Points, in no order, along strands that fork and pass close to each other.
In the rows, zero is written as 128.
Points whose rows are less than 101 apart are linked; no others are.
(431): [144 129 164  84 190  98 128 157 131 110 116 147 112 154 115  91 170 116
 121 153 133  86]
(803): [113 102 141 105  83  69  88 148 163 117 117 105 127 140 167 126 125  85
 100  93 177 136]
(853): [139 159 144 153 130 134  82 169 101 120 123 150 135 169 180 138  95 111
  84  92  98 127]
(398): [110 142 149 105 124  93  78 137 115 149  73 148 139 168 184 158 110  95
 102  93 150 116]
(114): [145 121 134  72 242 164 157 131 145 100 153 163  68 128  97  93 187 168
 142 169 147 107]
(390): [178 165 139  94 144 172 141 163 105 127 166 124 104 125 103 100  99 147
 141 140 137 117]
(450): [120 108 163 116 101  93 109 137 151  90 147 111  89 145 122 108 119  86
 130 133 123 117]
(370): [154 141 127 105 160 169  85 172 128 157 123  88 113 157 115 127 142 145
  78 137 139 141]
(900): [146 135 117 167 170 151 144 126 106 133 110 161 154 105 116  83 155 181
 161 162 155 118]
(920): [112 168 112 110 173 157 116 117 138 185 103 130 129 108 102 115 103 180
 127 134 163 107]
(635): [160 158 147 125 149 170 182 114 128 115 147 131 135  95  67  98 152 182
 148 127 147 134]
(790): [ 98 137 123 150 103  73 111 132 148 121 120 148 128 150 151 149 112  81
 128 117  98 133]
(895): [134 137 159 103 172 100 113 136 131  97 152 148  86 181 126 155 148  73
 134 148  86  99]
(376): [ 78 133 137 168 105  58 132 126 143 113 101 146 120 118 152 122 143  72
 148 123  79 123]
(420): [151 145 116 104 203 165 186  80 145  84 184 162  66  96  69  96 192 192
 147 152 115 128]
(787): [ 84 111 108 103  47  63 151 108 113 104 130 147 167 129 228 153  98  62
 111  57 108 170]
(1066): [110 118 118 118  72 106  99 114  95 103 129 155 157 158 221 172  80  81
 140 103 127 145]
(944): [132 146 136  80 133 112  88 175 154 125 104 114  97 193 120 144 151 100
  82 129 123 134]
(474): [137  94 126 173 107 126 128 117 115 112 141 119 115 126 106 111 149 102
 175 160 109 141]
(621): [111 125  82 158 121 122 103 132 154 164 137 120 137 129 135 146  76 135
  98 134 140 128]
(991): [ 91 114 100 153  80  87 117  92 134 135 144 114 131  72 144 161  65 153
 136 146 129 131]
(6): [174 174 135 109 155 195 168 138 122 143 149 107 135 113  84 110 118 181
 148 126 132 132]
(551): [124 187 148 105 138 124  95 175 127 135  95 143 117 182 180 153 124  93
  71  66  89 129]
(435): [131 125  70 135 106 116 105 126 162 154 151 118 148 144 189 167  66 132
  92 117 133 145]
(324): [ 97  91 119 166  43  99 132 139  87  89 111 124 141 123 193 137 102  65
 156 109  85 154]
(780): [149 129 133 144 145 143 184  95 147 121 150 116 117  96  61  93 198 148
 149 143 125 129]
(48): [138 121 177 126 100 101  84 133 140  85 142 114  88 169 144 133 136  70
  85  88 117 136]
(106): [142 102 149 110 200 156 118 126 150 107 136 119  60 132  76 107 180 150
 111 136 116 124]
(221): [123 191 131 111 162 183 182  74 159 164  97  95 154  82  87 169 119 186
 173  70 130 155]
(750): [173 155 150 139 141 173 103 168  82 106 156 128 124 143 105 120 120 151
 117 150 126 130]
(708): [139 121 122 182 127 140 105 163  96 137 114 153 173 121 153 126 109 129
 118 137 122 110]
(810): [161 176 159 128 155 144  91 182  92  98 138 154 107 170 139 135 121 129
 103 129  94 119]
(864): [123 148 101 113 114  95 100 139 156 142 131 119 136 172 222 162  71  91
  80  84 129 150]
(41): [106 110 140 156  67  97 127 121 102  86 130 122 116 116 110 115 148 106
 152 164 111 154]
(809): [135 144 149  68 142  98 113 164 142 110 131 137  94 197 146 144 146  67
 105 110 104 113]
(282): [125 119 100 140 118 140 156  79 123 205 116 109 181  74 111 168 113 182
 132 144 162 112]
(71): [144 121 132 160 150 153 131 155 116 151 117 141 157 120 125  99 147 137
 145 151 139 111]
(330): [148 113 156 124 152  82 134 144 159 132 118 130 127 159 109  96 183 101
 127 156 137  98]
(495): [153 120 126  95 222 182 147 125 153 128 145 116  58 111  84  87 188 164
 137 129 134 114]
(78): [124 129 142 139  81 127  98 135 102 100 119 143 123 174 171 154 149  48
 136  72  94 127]
(243): [112 149 108 146 146 105 103 143 150 138 125 144 121 162 123 132 112 123
 107 143 111 122]
(271): [134 187 109 108 179 210 182  72 139 155 114 134 140  97  97 133 128 189
 199  80 128 153]
(487): [ 85 110 141 186 149  81 123 128 139  95  97 164 105 125 129 109 169  96
 146 133  81 113]
(960): [142 169 116 121 135 183 185  88 144 183 117  76 187  83 115 180 121 198
 153  98 137 137]
(477): [105 100 100 137 114 153 158  86 145 154 120 112 129  79  74 115  98 154
 148 125 143 129]
(838): [112 127 135 170  76  82 132 106 105  97 127 126 158 109  94 129 131 141
 122 170 119 147]
(1045): [153 155 161 108 153 128 105 184 108  90 163 118  75 163 130 110 125 116
  88 116  94 113]
(259): [109 112 134 171  61 106 119 135 107 103 115 136 139 146 198 147 163  39
 149 104  77 144]
(363): [149 105 110 117  95 144 138 133 120 179 121  97 193 105 159 161  92 163
  77 123 170 113]
(245): [150 153 107 113 117 149 141 152 123 175 132 118 185 126 119 156  83 181
  94 148 150 128]
(334): [147 110 138 131 164 181 107 153 151 138 131  94  76 137  88 110 161 147
  88 131 132 126]
(954): [137  86 116 160  99 173 133 123 130 159 144  89 119  77 143 117  83 125
 151 105 153 118]
(643): [121  88 116 129  94 124 106 130 115 148 112 111 181 107 184 152  87 135
 114 135 177 107]
(463): [ 85 110 106 146  80  61 111  97 150 117 120 124 149 140 171 153 103  78
 137 126 124 154]
(952): [102  93  88 134  75 147 138  75 122 185 135  93 178  57 111 183 110 172
 135 150 150 145]
(555): [134  91 117 166  77 163 111  97 125 144 149  69 132  80 148 151  97 144
 121 112 152 151]
(19): [126 148 152  99  83  92  84 134 145  93 134 121 110 175 172 138 129  77
  99  79 144 169]
(497): [114 132 130  97 142 111  95 148 137 162  86 125 113 148 132 108  88 143
  85 122 169 104]
(570): [156 150 116 112 117 160 110 150 140 176 139  88 148 144 103 140 114 169
  84 142 147 151]
(559): [ 89 118 110 110  49  95 110  79 109 105 126 135 145 154 234 169  87  48
 127  51 118 152]
(994): [124 121 155 150 139 102 148 133 117  96 130 139 111  94  88  71 148 140
 133 143 142 105]
(440): [148 143 140 128  86 126 113 121 130 131 141 108 147 138  90 148 135 144
  96 149 159 155]
(877): [148 121  88 174 106 184 159 136 116 154 153 115 168 115  99 130 128 154
 159 147 111 141]
(362): [124 112 130 139  76 116  79 116  92 112 125 135 125 146 191 143  81  71
 142 121 142 115]
(295): [145 109 135 133 109  92 132 145 159 154  99 117 161 136 124 107 174 116
 111 153 148 123]
(514): [135 160 134 130 199 135 115 144 137 124 142 157 104 143 103  84 118 151
 147 158 136 102]
(772): [135 159 117  86 191 190 189  87 149 128 125 142  98  86  69 105 154 176
 186  79 134 139]
(231): [130 124 116  86 168 176 169 123 155 137 138 148 108 140  31 115 139 167
 138 149 124 134]
(256): [145 107  96 198 102 157 127 135 106 153 135 124 179 119 153 135 111 127
 146 153 109 143]
(235): [121 120 157  81 135  95  92 168 143 131  93 123 106 152 120 103 129 118
  77 119 147 110]
(569): [121  71  97 185  99 129 174 141 109 115 135 119 126 104 108  91 154 119
 166 173  87 141]
(84): [105  79 108 142  37  71 139 123  95  95 130 120 164 115 218 147  93  89
 116 101  99 163]
(52): [141 113 141 148  91 107 104 142 119 100 167 118 106 135 157 115  85  89
 139 112 128 133]
(533): [136 147 146  85 228 141 110 143 117 115 124 154  72 150 118  87 162 152
 134 169 138  99]
(25): [115 140 132 108  93  98  89 119 128 145  87 150 169 185 189 184 133  82
 106  95 135 145]
(402): [158  99 129 144 147 126 146 134 106 101 162 139 120 143 104 118 178 108
 156 177  90 117]
(584): [112 111 102 113 136 159 163 113 158 160 128 130 126 121  45 133 115 148
 151 143 144 141]
(932): [132 105 182 142 140 102 120 162 102  69 115 147  97 141 137 124 181  89
 111 112  85 102]
(912): [ 94 105 113 162  78  61  92  94 146 131 135 104 131 103 178 152  82 115
 117 135 142 163]
(961): [146 147 147  88 187 126  96 172 114 127  92 160 124 196 112 126 154 122
 124 155 119 106]
(177): [138  95 122 135 173 124 165 122 125  64 165 164  98 125  82 101 202 142
 143 179  94 118]
(408): [158 175 118 107 139 155 207 104 143 186 131 100 177  99  92 143 112 160
 171 121 151 133]
(1036): [131 159 126  87 204 193 189  88 151  99 146 161  70  92  76  91 196 201
 167 102 134 134]
(268): [141 102 158 120 191 116 141 145 133  77 182 152  85 155 119 125 164  85
 155 168  78  96]
(974): [134 139 136 154  77 119 130 100 112 133 127  98 164  97  87 133 136 165
 135 165 156 146]
(683): [136 139  97 163 143 134 180 106 121 146 123 153 155  68 103  88 142 163
 185 158 129 122]
(798): [116  83  93  92  76  96 120 111 102 144 132 123 178 128 186 173  69 124
 115 138 171 116]
(680): [ 86 111 110 169 121 115 139  92 134 128 132 125 116  74 111 110  83 158
 155 144 132 124]
(1020): [131 122 154 140 120 100 161 113 142  95 142 122 116  88  60  89 174 156
 137 157 122 135]
(611): [123 137 109 107 160 185 145 101 123 204  95 111 169  83 113 154  99 189
 131 141 180 117]
(669): [102 163 114 117 118 116 115 151 152 140 110 153 128 187 207 164 104  75
  89  62  81 132]
(165): [137 170 115 135 208 145 141 122 130 132 131 183 122 118 104  80 157 189
 146 159 140 117]
(540): [137 156 101 139 148 145 192 105 152 172 128 116 171  83 110 114 120 156
 186 149 148 117]
(781): [103  96 149 108  94  95  69 146 126 132  90 125 137 146 172 128  99  90
  95  79 167 114]
(188): [110  81  85 154  73 154 146  78 111 157 153  66 144  70 117 167  89 149
 138 135 132 154]
(1005): [115 141 186 124 125 133 104 139  91  82 112 155  98 160 149 153 174  62
 118  86  87 120]
(923): [101  96 186 127 138  91 124 146 110  67 116 157 103 120  99  96 176 125
 130 143 123 100]
(539): [114 130 130  88 153 157 113 148 125 158  94 140 126 132  91 105 102 165
  95 140 160 115]

A fork is a point with three links, a tip a point with one. Leave the first point through the second and follow the links. Name the first fork or tip that comes.
(954); (555) -> (402)
(559); (1066) -> (25)
(243); (621) -> (810)
(853); (551) -> (790)
(683); (540) -> (420)
(235); (497) -> (954)

Follow the links from the first point to the second, and from the first to the third. Name the last point that the two ways share.
(271); (877); (114) -> (900)
(1036); (295); (569) -> (533)
(330); (877); (960) -> (900)
(540); (235); (643) -> (570)
(798); (295); (944) -> (570)
(295); (944); (408) -> (533)

Name the points in between on the shortest way along the links from the first point to the second, in order.
(435); (635) -> (864) (669) (551) (853) (810) (750) (390) (6)
(551); (477) -> (669) (864) (435) (621) (243) (790) (463) (912) (991) (680)
(787); (853) -> (84) (324) (259) (78) (1005) (932) (923) (994) (1020) (780) (635) (6) (390) (750) (810)
(41); (420) -> (838) (974) (440) (570) (370) (334) (106) (495) (114) (533) (514) (165) (900) (683) (540) (408) (960) (221) (271) (772) (1036)
